Each row is a point on a tangle of strands that fork and nearly touch. The rows are in no order.
In the rows, zero is written as 128.
Two points are linked if the straight distance between their rows is under 107. Some points are linked to none.
k551: 158 173 92 109 140 79 151 149 111 102 136 191 109 135 128 138 78 148 106 139 92 208 146 130 150 155 156 118
k737: 112 71 119 88 164 104 142 167 127 194 161 116 90 166 118 158 170 67 145 152 195 102 189 132 94 166 100 179
k775: 117 169 128 113 100 213 143 80 110 161 124 82 130 108 75 138 127 151 186 59 130 118 15 142 121 87 118 136
k215: 92 146 156 146 140 185 121 136 145 149 173 98 107 98 120 174 157 149 128 52 160 103 133 136 124 121 89 109
k564: 142 131 140 119 109 201 138 72 99 140 124 68 128 144 99 145 142 144 178 82 123 97 38 142 122 94 135 134
k217: 170 143 147 118 107 159 107 118 122 66 134 102 151 152 124 80 72 106 154 147 68 146 123 162 162 115 135 102
k499: 91 124 129 219 126 84 97 177 183 95 142 157 138 67 153 94 116 111 95 90 114 132 178 106 138 134 120 85
k881: 120 133 68 106 146 70 162 153 132 172 116 237 118 103 122 146 146 142 67 164 149 179 197 127 138 177 138 154
k91: 169 154 118 148 133 155 108 111 116 111 161 128 125 130 112 118 100 134 127 107 71 156 98 150 177 122 145 85
k352: 154 78 137 171 125 154 125 68 80 148 120 82 142 134 110 115 178 134 140 114 107 68 51 107 135 101 155 124
k143: 200 98 83 122 132 102 156 101 105 151 131 137 90 171 157 164 147 161 107 196 87 109 99 107 169 151 201 152
k894: 120 125 155 112 145 157 124 158 162 104 171 60 110 171 145 176 143 115 132 100 170 106 193 153 119 141 86 116
k270: 137 159 158 99 92 129 117 92 88 79 78 137 174 111 100 40 73 116 151 184 58 148 130 133 145 105 101 149
k394: 90 107 87 106 155 100 144 190 143 182 174 151 89 163 93 167 131 63 117 123 160 170 204 127 114 171 82 165
k299: 110 140 128 48 98 110 180 82 110 152 67 141 91 132 103 157 121 161 176 129 183 137 81 129 44 132 116 181
k418: 166 132 92 82 147 82 152 157 142 107 173 149 94 182 160 147 126 116 93 195 135 162 209 138 151 161 162 143
k332: 161 87 179 128 101 143 93 101 124 84 89 81 188 150 153 63 115 94 150 189 69 87 131 119 142 106 128 148
k306: 146 156 158 129 122 117 81 172 179 45 129 92 166 149 163 89 67 74 124 125 104 157 167 144 140 106 140 87
k44: 182 171 122 137 126 174 92 141 140 83 187 115 122 143 126 123 73 136 124 106 73 177 120 174 180 127 149 69
k787: 125 154 139 171 123 189 68 154 155 116 190 113 141 94 116 87 105 131 107 89 91 142 114 157 166 118 139 68
k910: 95 142 78 129 151 108 152 121 94 180 118 201 110 104 99 171 129 177 110 103 130 171 134 97 130 144 97 142
k877: 114 148 187 111 95 194 110 144 166 91 113 46 173 133 142 118 100 94 167 86 138 104 96 166 129 95 127 103
k448: 140 126 103 131 126 81 145 115 59 157 80 206 163 84 90 66 97 134 117 151 83 178 98 114 149 130 148 130
k20: 160 128 124 105 143 153 137 117 131 93 168 88 111 181 149 177 124 141 143 114 134 126 142 142 135 129 127 104
k704: 147 115 96 137 113 132 144 55 49 165 86 155 153 116 72 81 128 142 148 148 77 136 46 103 144 107 136 162
k166: 101 117 120 88 136 88 156 120 119 167 76 215 131 102 131 141 166 124 117 173 214 144 164 125 67 143 137 157
k819: 120 166 69 55 139 98 166 124 132 132 117 184 92 158 117 163 89 152 126 169 140 203 150 136 106 156 115 161
k820: 104 165 134 131 106 185 131 87 98 159 130 118 150 89 74 96 117 136 160 73 112 141 41 139 135 87 108 125
k288: 175 94 130 204 133 154 78 117 132 119 156 78 151 121 119 73 162 122 106 140 80 80 98 138 186 125 150 80
k970: 182 134 100 78 139 110 152 141 139 76 171 112 90 209 155 169 105 134 116 172 117 158 188 143 144 146 156 130
k101: 158 128 98 113 149 67 147 176 154 106 174 143 100 167 162 129 141 119 77 174 140 140 229 129 156 166 153 124
k814: 163 57 168 86 93 125 136 99 130 75 91 107 130 182 185 110 125 95 168 185 127 118 123 127 83 118 199 155
k758: 140 119 102 188 157 134 125 115 113 151 169 129 110 114 123 143 166 163 103 88 124 100 107 109 153 135 127 101
k552: 115 138 58 92 157 98 166 125 109 192 87 220 108 112 103 168 128 181 109 159 145 178 136 110 111 159 116 162
k23: 157 107 65 148 146 64 165 151 122 181 139 192 101 109 161 138 180 154 57 171 137 97 169 117 177 170 162 152
k997: 138 105 154 109 143 159 140 93 96 164 124 56 93 153 117 197 197 158 176 87 162 52 97 120 102 125 110 146
k277: 116 169 116 82 121 89 155 149 132 69 133 164 113 145 135 134 89 116 112 129 141 197 176 131 94 130 128 118
k331: 105 164 170 109 108 160 125 148 157 73 124 86 148 125 141 120 85 102 149 78 137 149 119 156 114 97 118 94
k560: 113 134 183 155 93 240 49 138 149 155 143 38 191 103 96 69 159 140 121 127 113 71 71 155 159 83 121 116
k731: 72 139 192 109 108 85 122 153 150 114 53 112 197 96 151 89 101 62 158 106 160 117 106 101 77 84 107 143
k833: 110 145 120 74 96 126 176 75 94 148 77 125 109 126 99 148 106 164 186 103 156 135 52 121 65 117 113 165
k927: 83 153 166 162 123 183 86 172 190 108 175 106 125 94 141 142 122 132 111 57 139 129 147 149 131 114 118 76
k390: 86 166 131 96 134 159 139 161 163 107 188 111 93 148 113 184 113 111 126 74 144 175 198 151 124 138 69 125
k43: 156 95 139 222 130 179 67 103 134 139 155 65 165 104 103 59 193 131 101 134 93 55 79 138 173 113 144 96
k742: 96 100 172 129 121 75 116 141 122 117 64 137 186 95 160 77 105 78 136 146 154 105 117 101 75 95 138 143
k929: 168 107 157 175 97 213 40 136 157 114 164 41 169 152 122 89 144 137 117 144 92 89 100 183 183 120 149 81
k183: 177 78 156 135 117 100 106 147 147 61 114 91 149 173 185 95 111 91 129 175 108 105 156 122 128 119 186 110
k453: 127 183 66 84 143 147 156 100 130 131 127 122 75 180 106 192 73 181 157 130 117 168 93 120 126 140 94 155
k609: 169 98 131 217 137 117 87 126 128 119 138 105 162 94 126 43 155 115 100 159 74 75 118 117 190 131 133 98
k126: 115 138 155 169 129 145 89 124 115 119 125 128 170 79 110 56 107 106 121 115 92 123 110 126 162 101 106 100
k253: 151 105 79 144 140 121 150 68 70 173 101 149 110 148 113 150 161 169 141 145 108 109 40 86 130 118 165 155
k804: 116 107 122 89 107 84 155 102 87 142 51 208 160 94 115 76 104 126 137 160 153 168 99 131 72 117 159 139
k184: 56 172 149 117 125 143 142 155 163 106 164 133 104 106 108 173 121 110 121 62 150 169 201 133 111 133 71 120
k249: 137 122 58 146 179 110 154 144 117 182 169 150 88 145 127 182 150 154 89 141 112 124 154 106 176 172 104 152
k681: 124 110 137 50 101 104 173 80 122 138 72 159 102 140 130 149 142 135 169 177 196 138 111 139 42 135 147 183
k376: 111 96 133 93 148 91 136 181 144 149 161 115 106 164 140 137 169 64 122 163 205 111 222 126 86 158 112 163
k414: 156 182 73 154 144 161 120 89 102 150 140 145 106 140 83 135 96 162 138 113 56 168 44 121 181 115 150 125
k431: 89 134 90 80 146 105 154 171 136 149 164 153 94 164 102 166 118 88 119 137 152 189 202 132 104 159 78 163
k953: 130 127 115 206 140 153 107 114 112 152 169 131 128 86 106 102 154 145 102 79 106 110 88 117 162 122 132 87
k586: 118 156 112 161 145 138 122 159 162 103 207 149 92 121 124 161 122 147 91 84 108 157 193 138 167 157 110 93
k986: 74 120 163 201 132 99 111 167 155 125 113 132 139 61 152 124 146 113 113 66 164 90 157 93 98 124 102 112
k319: 103 100 180 142 117 94 110 120 120 122 66 123 198 90 142 59 106 85 138 151 114 87 105 95 108 88 104 146
k462: 176 149 76 140 138 81 154 111 88 163 114 181 105 129 117 141 104 165 95 164 67 165 81 116 183 148 179 135
k547: 106 95 142 133 130 67 129 142 114 120 78 178 154 92 161 91 133 105 111 157 174 117 136 109 76 117 158 127
k315: 66 151 133 136 117 119 158 125 86 159 92 183 135 63 92 132 115 150 134 49 149 169 107 111 93 110 96 116
k548: 89 134 135 192 130 85 104 148 111 131 102 194 168 55 114 60 93 111 103 102 100 161 143 108 138 121 112 102
k620: 121 84 107 163 142 74 150 120 82 178 99 200 136 83 139 118 173 154 98 140 164 95 116 91 114 142 153 132
k526: 103 160 138 74 141 171 163 118 125 151 139 78 88 142 105 199 139 144 181 84 163 120 112 141 103 128 68 153
k698: 107 159 138 42 129 137 176 120 124 144 117 78 80 160 103 189 129 140 190 104 174 126 116 143 76 138 69 175
k162: 108 165 160 143 101 207 62 167 163 113 173 97 165 92 118 77 87 120 123 98 90 144 110 174 155 102 121 83
k602: 136 163 173 133 119 116 93 116 117 92 84 141 194 91 124 35 77 111 128 176 64 130 146 117 156 101 89 137
k189: 146 121 134 90 145 160 136 132 145 103 168 62 101 199 139 192 137 136 149 121 154 112 172 161 120 133 107 126
k654: 207 131 127 144 120 101 128 105 74 121 124 148 137 134 109 79 100 118 112 179 39 145 98 125 195 142 169 135
k327: 142 136 124 52 80 96 160 87 125 97 74 181 134 147 126 90 76 116 157 185 136 194 100 150 69 129 173 155
k160: 117 130 111 134 130 57 135 163 114 118 85 230 152 77 136 94 109 119 82 148 137 185 172 120 113 146 171 111
k47: 144 93 139 188 138 102 101 167 174 84 139 81 139 134 188 115 153 120 110 126 158 65 170 113 126 133 134 92
k289: 53 176 170 127 114 103 131 172 164 91 96 131 154 90 142 128 104 87 120 66 164 160 158 108 82 96 100 114
k317: 90 162 160 127 94 186 127 93 104 142 113 112 168 77 87 73 107 117 161 87 113 126 64 138 142 80 90 126
k296: 67 116 125 168 149 121 143 148 123 169 163 160 102 89 103 170 168 142 111 73 156 113 177 105 116 149 67 135
k61: 167 174 58 123 158 124 152 109 115 137 134 143 73 174 128 189 98 180 119 160 73 158 99 117 186 148 154 141
k760: 95 135 151 210 125 114 80 178 205 91 146 125 143 75 162 102 115 104 102 79 126 123 163 117 133 120 113 78
k130: 132 109 149 123 137 80 123 163 154 83 135 105 128 159 184 127 142 102 110 164 175 104 202 112 98 124 150 120
k490: 117 131 132 38 117 128 171 95 115 158 95 102 79 159 110 183 135 152 186 140 175 119 104 131 61 145 93 199
k532: 115 198 91 126 135 203 108 112 139 147 180 132 93 122 95 178 103 180 137 69 103 172 78 143 147 117 109 108
k689: 151 108 77 112 132 106 158 73 84 178 84 181 114 134 119 146 136 172 136 170 120 133 58 101 123 132 169 162
k325: 109 141 181 122 113 114 99 114 128 107 66 117 207 92 134 47 95 93 143 162 94 104 128 107 132 87 75 153
k90: 142 152 60 101 134 107 163 84 96 165 67 189 100 138 105 146 90 190 139 175 105 175 58 106 129 144 158 159
k438: 152 125 142 142 100 234 78 113 134 129 174 53 145 150 114 140 147 154 137 94 117 105 68 175 144 103 154 91
k679: 186 80 120 187 134 178 108 57 95 140 143 74 145 160 96 98 189 137 124 132 69 78 54 122 171 114 177 133
k350: 147 102 91 181 156 107 142 98 92 163 147 137 110 118 129 149 183 168 103 116 127 79 97 91 153 136 141 124
k771: 132 91 140 128 144 116 147 106 84 156 116 125 110 125 138 162 184 151 141 128 166 67 106 102 90 127 133 144
k580: 102 131 117 160 129 65 126 157 98 122 92 213 158 73 124 76 102 119 94 122 110 172 150 114 129 135 147 108
k46: 184 120 82 86 158 122 152 125 135 117 168 105 85 215 147 192 120 146 126 181 104 130 162 132 160 154 139 150
k509: 84 148 200 77 108 98 150 160 157 93 56 81 148 129 157 139 131 79 165 112 195 102 123 115 54 96 130 142
k549: 101 125 63 78 162 103 164 132 125 214 96 216 108 124 100 169 137 144 117 177 172 170 151 122 114 168 99 183
k865: 160 134 167 141 116 149 68 159 184 59 131 63 174 162 174 104 80 81 128 129 108 125 155 157 149 104 140 84
k984: 175 98 85 98 136 105 163 86 113 153 118 156 87 177 158 180 152 164 131 204 110 117 101 112 149 144 192 174
k596: 153 110 152 153 97 236 49 126 139 132 177 46 163 152 106 107 153 149 125 116 102 97 76 180 160 107 164 88
k247: 158 92 82 162 161 108 143 81 83 180 130 139 106 138 129 166 192 174 109 140 123 74 71 78 143 134 157 148
k963: 101 166 168 140 106 183 95 108 114 126 118 115 187 75 98 52 103 113 141 124 90 119 98 134 158 82 85 122
k415: 117 157 125 159 136 218 84 137 151 160 213 104 100 110 103 165 152 178 109 62 125 128 90 146 141 114 128 89
k899: 73 159 208 85 120 135 158 150 144 116 71 65 128 109 137 154 157 104 176 73 190 84 116 123 79 105 111 136
k985: 91 162 108 47 106 96 174 124 123 123 87 172 115 124 108 138 105 139 136 132 180 196 134 133 48 137 106 153
k507: 197 143 70 158 163 136 135 113 135 138 174 103 88 185 140 193 145 174 96 147 79 111 115 125 204 152 158 115
k422: 178 136 138 172 130 149 94 85 88 127 136 117 164 106 80 52 139 128 110 168 47 114 108 125 199 121 130 123
k700: 121 161 129 104 100 138 142 104 100 104 105 140 155 110 94 75 61 117 162 109 96 174 89 146 122 102 110 123
k672: 78 129 196 165 120 147 94 133 151 154 92 94 196 64 135 74 129 89 142 84 139 79 84 111 129 84 89 120
k458: 139 104 90 56 157 108 155 108 148 180 125 158 90 185 127 171 146 100 152 224 187 134 146 146 107 166 126 204
k711: 110 135 164 195 118 155 49 189 224 106 156 97 166 73 156 86 103 108 110 89 113 120 137 143 150 112 115 77
k521: 200 84 125 165 130 134 117 116 126 89 155 79 122 180 161 134 142 138 119 144 93 93 128 134 172 143 180 91
k21: 117 98 130 107 132 75 147 114 116 138 82 207 144 104 157 115 156 112 117 179 203 124 151 121 72 133 169 143
k778: 120 120 146 171 131 157 109 108 108 134 139 114 151 98 115 87 134 121 128 94 111 103 85 128 145 103 121 95
k267: 69 128 112 160 130 78 136 184 151 121 146 189 113 94 118 144 143 116 84 103 148 150 234 100 123 163 96 125
k983: 152 162 100 129 131 96 140 137 98 113 128 183 124 113 116 109 75 139 121 119 88 196 119 130 152 143 147 107
k305: 197 80 139 142 125 103 113 143 139 63 135 95 128 183 182 113 124 116 113 171 105 100 153 133 154 137 191 101
k649: 117 180 117 80 136 163 148 143 156 87 178 104 95 167 120 185 94 136 140 88 134 177 166 163 123 129 84 118
k99: 153 111 150 134 129 76 99 164 179 54 119 94 156 166 190 106 108 85 115 161 141 117 181 117 104 114 170 104
k664: 88 145 188 110 139 175 121 168 172 118 153 43 110 136 131 188 161 111 146 70 183 99 177 154 117 136 80 112
k938: 135 98 152 201 136 141 85 150 171 102 137 71 147 113 167 106 146 120 121 99 136 70 130 127 131 122 133 76
k853: 115 136 130 65 134 108 157 136 124 109 134 119 102 162 135 159 125 122 142 143 166 147 167 132 76 132 110 146
k343: 122 137 188 109 114 195 126 130 140 114 127 43 130 142 136 173 153 135 172 73 170 78 100 160 110 106 121 104
k360: 138 99 127 164 127 141 127 62 58 161 103 118 154 109 85 79 160 128 137 131 97 90 52 97 138 94 136 142
k613: 136 92 129 63 126 103 160 79 118 150 89 181 107 145 142 151 164 134 156 201 194 124 125 138 66 142 159 182
k732: 174 95 87 169 137 54 156 146 119 150 136 184 113 107 173 115 173 155 63 170 130 92 150 121 172 165 184 133
k411: 105 156 79 47 126 97 168 115 131 148 89 200 108 135 104 151 109 147 130 165 178 209 148 135 68 154 109 167
k822: 202 76 128 141 116 175 109 90 121 103 152 56 122 207 155 171 165 151 143 128 109 85 108 144 155 133 170 107
k721: 124 94 172 206 129 152 68 144 179 131 129 64 177 93 156 89 152 107 129 105 136 53 101 124 136 107 118 88
k468: 96 116 93 160 134 65 142 186 152 129 157 196 106 107 138 126 160 122 68 126 151 139 237 106 140 175 111 132
k707: 127 177 97 80 132 114 150 145 142 83 161 143 99 169 127 167 83 133 130 118 125 198 175 141 119 141 107 123
k999: 138 80 108 132 127 79 156 99 79 175 71 219 148 94 135 104 157 142 118 170 150 124 94 111 109 134 173 140
k693: 116 171 92 160 149 150 122 136 147 137 202 168 87 113 107 178 117 166 98 72 97 171 153 125 172 148 102 103
k258: 71 117 159 191 138 86 106 176 188 118 122 115 134 79 169 133 165 107 108 83 178 81 187 86 96 128 97 123
k948: 73 179 170 100 108 139 145 156 156 67 117 107 139 118 137 137 94 95 149 73 155 156 138 138 88 102 105 104
k230: 121 140 119 173 148 179 108 129 141 151 199 116 97 110 121 168 163 167 108 75 133 111 126 130 152 138 104 97
k506: 130 88 144 118 152 93 129 179 161 115 149 93 115 173 166 135 176 92 113 171 201 77 224 121 94 150 127 149
k603: 123 122 77 133 148 68 157 185 155 139 172 182 100 136 138 133 146 118 66 149 138 150 233 121 160 185 129 142
k705: 137 112 78 56 154 127 160 102 140 187 115 148 71 194 121 184 125 129 156 224 160 139 122 133 115 163 119 209
k392: 146 92 159 76 92 95 129 111 136 80 79 152 144 154 177 93 116 79 150 211 151 142 136 136 72 115 195 145
k866: 115 145 160 109 111 80 105 151 139 74 81 142 187 120 142 61 65 63 133 163 108 155 145 123 103 98 131 130
k159: 122 183 125 104 123 216 124 118 145 131 184 102 99 135 109 185 110 169 152 67 132 152 93 163 132 113 104 103
k311: 163 103 105 143 144 76 150 138 117 117 151 154 111 132 160 124 144 138 94 156 125 108 155 117 146 146 170 116
k361: 137 127 73 66 136 142 164 81 126 157 101 126 65 198 117 191 109 169 165 196 132 132 87 111 104 152 122 198
k520: 119 132 108 107 109 126 166 77 77 157 85 142 122 117 96 131 116 156 170 102 141 137 49 112 90 104 123 149
k68: 197 131 87 175 158 143 117 127 144 122 193 103 98 164 141 162 144 163 89 123 83 119 121 140 204 152 161 83
k744: 135 103 207 112 78 202 102 93 143 98 76 34 200 148 142 84 128 96 180 146 96 75 99 141 136 89 108 151
k132: 157 92 103 77 137 109 167 70 118 165 103 177 96 156 153 166 155 153 145 217 162 117 112 126 105 144 166 180
k177: 95 107 105 165 156 92 150 139 106 160 145 172 107 92 123 150 170 159 104 103 153 107 162 94 123 155 100 133
k542: 171 176 72 106 158 98 150 139 119 117 152 160 84 162 133 170 80 167 108 154 84 184 148 129 174 157 144 132
k665: 117 150 111 108 159 169 139 117 119 158 158 98 85 155 105 200 140 152 150 92 143 122 121 131 127 135 74 147
k15: 68 146 130 156 125 77 129 175 160 90 129 173 132 97 143 127 122 106 87 96 153 160 212 100 101 133 110 110
k316: 147 128 130 190 130 193 63 158 168 121 201 94 124 110 128 112 142 156 96 96 107 119 114 162 168 135 156 52
k634: 166 97 154 183 114 182 50 146 167 89 161 43 158 157 159 112 133 130 119 130 112 86 122 176 170 121 155 64
k949: 169 129 98 194 148 164 90 142 167 124 211 100 102 123 133 149 158 168 87 102 98 118 129 150 189 150 153 64
k75: 189 113 69 138 158 98 149 122 119 158 160 122 82 171 157 186 157 169 83 175 91 97 136 115 197 164 171 146
k842: 164 44 177 136 113 131 120 118 124 87 104 60 139 184 193 135 156 113 152 155 144 57 137 121 98 117 175 134
k67: 141 117 149 129 134 178 137 78 97 149 124 64 109 152 113 178 175 152 166 81 145 72 74 131 111 105 126 128
k237: 85 99 92 138 151 87 155 155 112 195 124 213 114 92 106 155 172 145 96 121 170 128 183 101 113 177 90 162
k161: 151 72 193 124 86 170 101 87 122 94 71 53 191 154 158 76 131 99 170 170 75 73 110 120 131 94 125 161
k207: 71 151 190 117 141 173 129 165 159 143 151 78 102 104 118 183 161 126 141 50 175 96 164 147 110 134 72 119
k617: 132 110 200 115 81 205 108 112 147 101 91 37 187 144 143 113 120 95 184 110 120 81 80 160 130 94 124 125
k51: 130 132 137 115 125 88 128 140 120 74 111 149 147 132 149 90 82 93 128 144 112 156 144 130 115 114 154 108
k764: 50 159 131 104 127 120 154 152 132 140 139 161 105 101 94 177 124 117 124 73 155 177 189 124 97 140 61 142
k137: 57 125 165 158 139 101 123 188 171 125 137 111 111 106 139 152 165 89 113 84 187 97 225 104 89 140 71 138
k811: 156 166 128 136 135 151 102 157 161 65 188 113 117 150 142 142 83 128 114 104 103 167 167 170 161 129 142 72
k684: 125 145 94 94 128 68 150 147 123 129 100 233 131 108 139 120 132 126 85 170 158 196 187 134 110 155 163 133
k505: 198 145 84 107 118 86 158 111 93 138 107 182 107 145 126 125 83 147 120 191 61 184 84 129 170 151 194 143
k955: 165 95 117 213 134 77 115 138 112 132 124 145 149 88 138 51 148 116 93 156 81 86 119 105 183 143 156 100
k148: 111 86 169 87 86 109 150 93 100 119 45 139 156 112 141 81 110 95 174 163 148 118 81 122 60 103 149 164
k904: 190 138 97 80 113 87 160 108 106 105 109 177 105 156 134 120 74 137 130 195 86 191 104 138 137 147 197 141
k13: 159 101 87 77 166 121 154 130 135 150 167 109 84 209 136 189 135 132 135 181 135 121 155 130 143 155 119 167
k493: 129 157 159 106 88 237 97 147 153 121 178 57 142 140 119 148 111 149 149 74 129 129 78 191 134 108 145 85
k692: 77 117 149 126 152 123 133 179 149 139 161 105 104 125 119 155 159 87 122 88 171 114 212 126 102 153 65 141
k892: 152 127 158 159 115 171 56 163 184 70 156 65 158 151 164 110 95 109 126 110 112 114 141 167 157 112 138 58
k105: 109 119 63 77 156 94 157 149 146 203 126 212 109 148 111 157 141 91 107 195 180 179 181 149 122 175 118 187
k993: 136 157 69 92 141 150 159 86 118 147 116 124 74 187 115 198 99 183 163 156 117 142 74 113 116 137 109 173
k515: 163 130 121 129 126 165 121 106 118 105 163 94 118 159 134 148 118 148 140 102 110 122 103 145 148 115 144 94
k513: 62 149 182 148 119 143 123 143 138 129 100 119 163 63 124 99 112 104 143 55 146 119 97 119 112 89 97 117
k708: 182 142 155 146 109 187 86 80 104 101 139 97 168 135 93 58 122 128 131 171 40 116 112 142 192 111 121 126
k889: 133 117 75 138 144 61 169 151 113 171 121 229 115 90 139 136 157 161 66 155 139 148 174 116 156 173 150 147
k373: 60 171 123 73 112 108 172 142 120 123 96 168 114 106 98 155 113 135 133 82 172 194 156 126 60 127 84 144
k79: 131 113 154 68 82 96 145 109 132 71 81 144 142 150 152 84 88 86 153 182 137 163 119 138 66 106 174 148
k930: 124 106 167 195 119 195 60 133 154 151 146 58 174 89 120 75 166 129 118 109 122 61 81 143 145 99 125 99
k746: 132 98 152 75 96 116 166 89 101 113 80 129 115 138 143 121 128 124 174 154 153 124 94 131 61 112 158 160
k592: 80 111 111 97 142 86 151 157 114 179 105 210 119 101 106 147 168 118 104 141 201 152 198 113 75 165 101 169
k940: 165 140 140 113 116 111 121 127 110 68 121 134 148 142 132 73 61 95 136 154 70 162 133 149 145 119 151 115
k903: 142 134 115 132 115 110 135 87 57 142 90 171 159 98 84 55 100 135 144 147 74 155 83 113 153 113 125 136
k340: 164 128 105 62 95 91 157 84 111 112 84 192 115 144 127 106 85 138 149 189 115 190 97 145 99 143 187 152
k784: 118 89 111 185 138 69 133 129 89 155 108 178 149 75 140 85 156 136 93 122 131 98 121 93 129 132 144 108
k824: 93 157 205 86 112 170 156 145 146 116 99 53 123 124 130 168 153 115 183 58 185 94 106 143 96 108 109 123
k631: 123 87 128 141 130 103 151 85 59 182 85 149 127 103 117 133 179 153 148 122 163 79 66 91 84 107 141 145
k445: 51 125 159 184 127 104 125 152 133 140 105 162 134 53 125 135 147 126 113 54 157 117 150 98 102 117 99 113
k396: 195 107 97 178 143 177 100 77 116 140 165 77 122 172 111 152 173 162 117 119 78 91 59 134 179 122 182 105
k216: 138 105 79 107 175 117 151 141 125 179 172 129 83 177 129 186 141 132 122 157 140 120 158 117 148 166 100 164
k604: 133 86 113 207 131 58 125 147 104 146 103 170 156 66 145 52 150 119 92 143 114 90 124 96 151 141 150 107
k194: 166 65 185 128 93 161 111 118 135 78 100 40 155 189 178 132 139 109 169 136 131 78 120 143 118 109 161 120
k232: 134 195 82 143 132 185 112 95 115 156 162 137 110 121 80 140 97 164 136 79 86 174 50 135 161 105 131 110
k543: 111 185 147 88 109 223 127 142 167 114 178 77 111 135 119 177 108 153 155 56 150 145 105 180 124 110 106 99
k83: 83 144 140 210 121 147 89 140 139 143 158 175 136 43 99 79 120 127 105 67 95 147 123 119 155 114 115 77
k901: 116 107 115 140 124 119 150 78 57 181 79 154 136 97 93 124 147 152 155 106 145 118 43 95 96 101 127 149
k935: 151 128 112 165 139 66 128 186 166 75 174 134 106 138 177 115 137 124 77 141 127 126 217 127 160 164 153 96
k663: 134 80 143 125 153 127 146 109 95 166 132 79 90 151 134 184 195 148 148 122 168 45 131 108 96 140 104 152
k800: 108 126 92 132 178 170 128 143 138 195 189 100 75 164 94 207 146 126 143 100 129 122 139 128 154 159 54 153
k477: 160 101 120 190 142 82 113 174 172 78 150 101 123 136 187 110 150 126 97 138 139 87 187 123 146 147 152 88
k443: 78 148 153 143 128 88 122 172 161 85 117 134 138 110 159 126 118 94 104 94 161 143 183 107 85 112 110 108
k584: 122 137 62 181 170 114 145 132 121 185 172 164 87 116 113 178 166 172 78 108 108 122 138 99 186 170 99 131
k637: 116 143 173 169 107 191 30 182 204 128 165 73 187 85 136 68 103 116 108 113 102 113 121 158 156 103 111 85
k876: 101 136 123 217 130 103 102 154 133 124 145 172 139 58 122 80 117 125 97 84 92 146 141 112 164 133 121 81
k709: 83 143 205 89 97 112 142 147 155 97 49 78 180 110 146 107 106 68 177 103 163 112 91 112 78 86 117 148
k508: 117 158 127 149 140 148 105 170 179 79 199 121 103 133 144 155 115 129 99 88 129 158 204 148 153 140 115 81
k845: 149 171 104 147 129 134 118 122 100 119 151 163 132 108 97 101 78 133 130 99 70 180 99 146 175 120 132 95
k810: 157 159 65 147 153 118 146 94 94 155 127 162 100 145 107 165 107 177 119 135 77 157 73 104 177 132 158 130
k367: 46 144 164 162 116 129 131 137 120 144 104 158 144 50 112 118 121 119 128 43 150 138 115 107 103 101 94 112
k371: 188 143 129 165 128 112 117 108 73 128 126 150 147 101 91 59 115 122 102 171 38 138 110 123 213 139 147 126
k972: 126 103 87 67 153 97 162 124 141 195 128 196 109 155 123 154 170 90 125 210 199 145 171 149 110 166 130 190
k393: 115 170 65 76 154 120 158 130 126 143 138 156 78 169 102 190 83 156 137 146 122 185 136 124 124 153 85 169
k923: 133 124 105 106 119 79 154 111 80 147 67 220 157 87 103 76 91 136 123 158 119 186 98 126 107 130 158 132
k378: 167 143 166 128 97 190 80 106 125 83 134 81 172 140 118 66 91 109 143 149 62 120 119 164 172 103 119 112
k231: 101 140 110 51 139 113 159 157 138 135 156 117 92 175 108 168 126 85 138 142 178 169 188 145 78 146 83 168
k720: 65 143 115 129 134 111 161 121 95 173 104 188 119 80 92 163 132 166 129 71 155 164 139 102 94 129 84 141
k980: 122 102 156 89 83 113 143 91 89 110 60 138 168 120 122 57 89 98 168 169 104 131 89 124 93 103 129 161
k457: 157 55 170 108 111 110 129 115 130 87 99 99 131 168 189 122 146 103 154 179 155 82 135 117 79 115 185 146
k53: 165 85 172 126 109 109 95 126 139 68 94 90 175 161 173 71 94 79 145 185 83 103 142 121 122 110 158 133
k261: 130 133 162 85 75 137 138 75 81 92 59 124 169 119 108 38 85 117 177 181 78 130 106 129 121 98 104 174
k282: 67 132 131 131 162 139 148 138 116 195 148 134 94 98 87 193 162 139 137 63 158 118 153 114 106 147 52 156
k528: 111 128 158 77 128 112 155 143 129 107 112 101 113 149 149 158 143 113 150 129 189 113 160 132 68 121 114 143
k386: 79 96 119 131 151 110 136 190 144 172 182 122 87 140 98 161 155 66 125 96 167 126 215 124 113 172 64 162
k131: 93 148 207 145 109 187 74 135 177 152 110 67 214 72 130 63 136 106 137 115 120 69 82 122 153 78 78 128
k743: 127 158 129 90 117 78 136 148 122 67 113 165 134 145 149 108 84 101 121 153 135 189 158 133 89 118 155 115
k931: 194 97 104 152 139 185 116 66 113 130 146 68 107 201 128 178 172 164 137 130 89 94 62 125 160 122 175 128
k100: 107 156 193 135 98 224 61 132 162 144 133 59 209 83 107 62 134 131 128 134 108 74 86 140 162 78 101 124

A fork is a point with three links, a tip a point with one. Leave the first point through the second and follow the links. Name the first fork or tip that comes.
k90; k689 => k758
k343; k824 => k742
k270; k261 => k681
k865; k892 => k810
k316; k787 => k876
k654; k371 => k51
k986; k258 => k528
k160; k684 => k311

Follow the links from the first point to the second, and from the first to the third. Name the last point that the two ways share.
k997; k143; k698 => k299
k892; k340; k542 => k810
k586; k778; k232 => k91
k970; k267; k288 => k101
k520; k21; k665 => k299

A fork is a point with three links. Follow the links from the first point to the second and name the forks in between, in order.
k462; k586 => k810, k91
k137; k609 => k367, k930
k904; k542 => k810
k602; k526 => k681, k299
k620; k721 => k930
k126; k664 => k758, k230

Name the points in between on the shortest way along the links from the first point to the second, in order.
k166; k299 => k21, k547, k742, k319, k325, k602, k270, k261, k980, k148, k746, k681
k15; k955 => k267, k468, k603, k101, k935, k477, k47, k938, k721, k930, k43, k288, k609
k340; k20 => k904, k505, k462, k810, k61, k542, k551, k983, k845, k91, k515
k162; k548 => k637, k711, k760, k499, k876
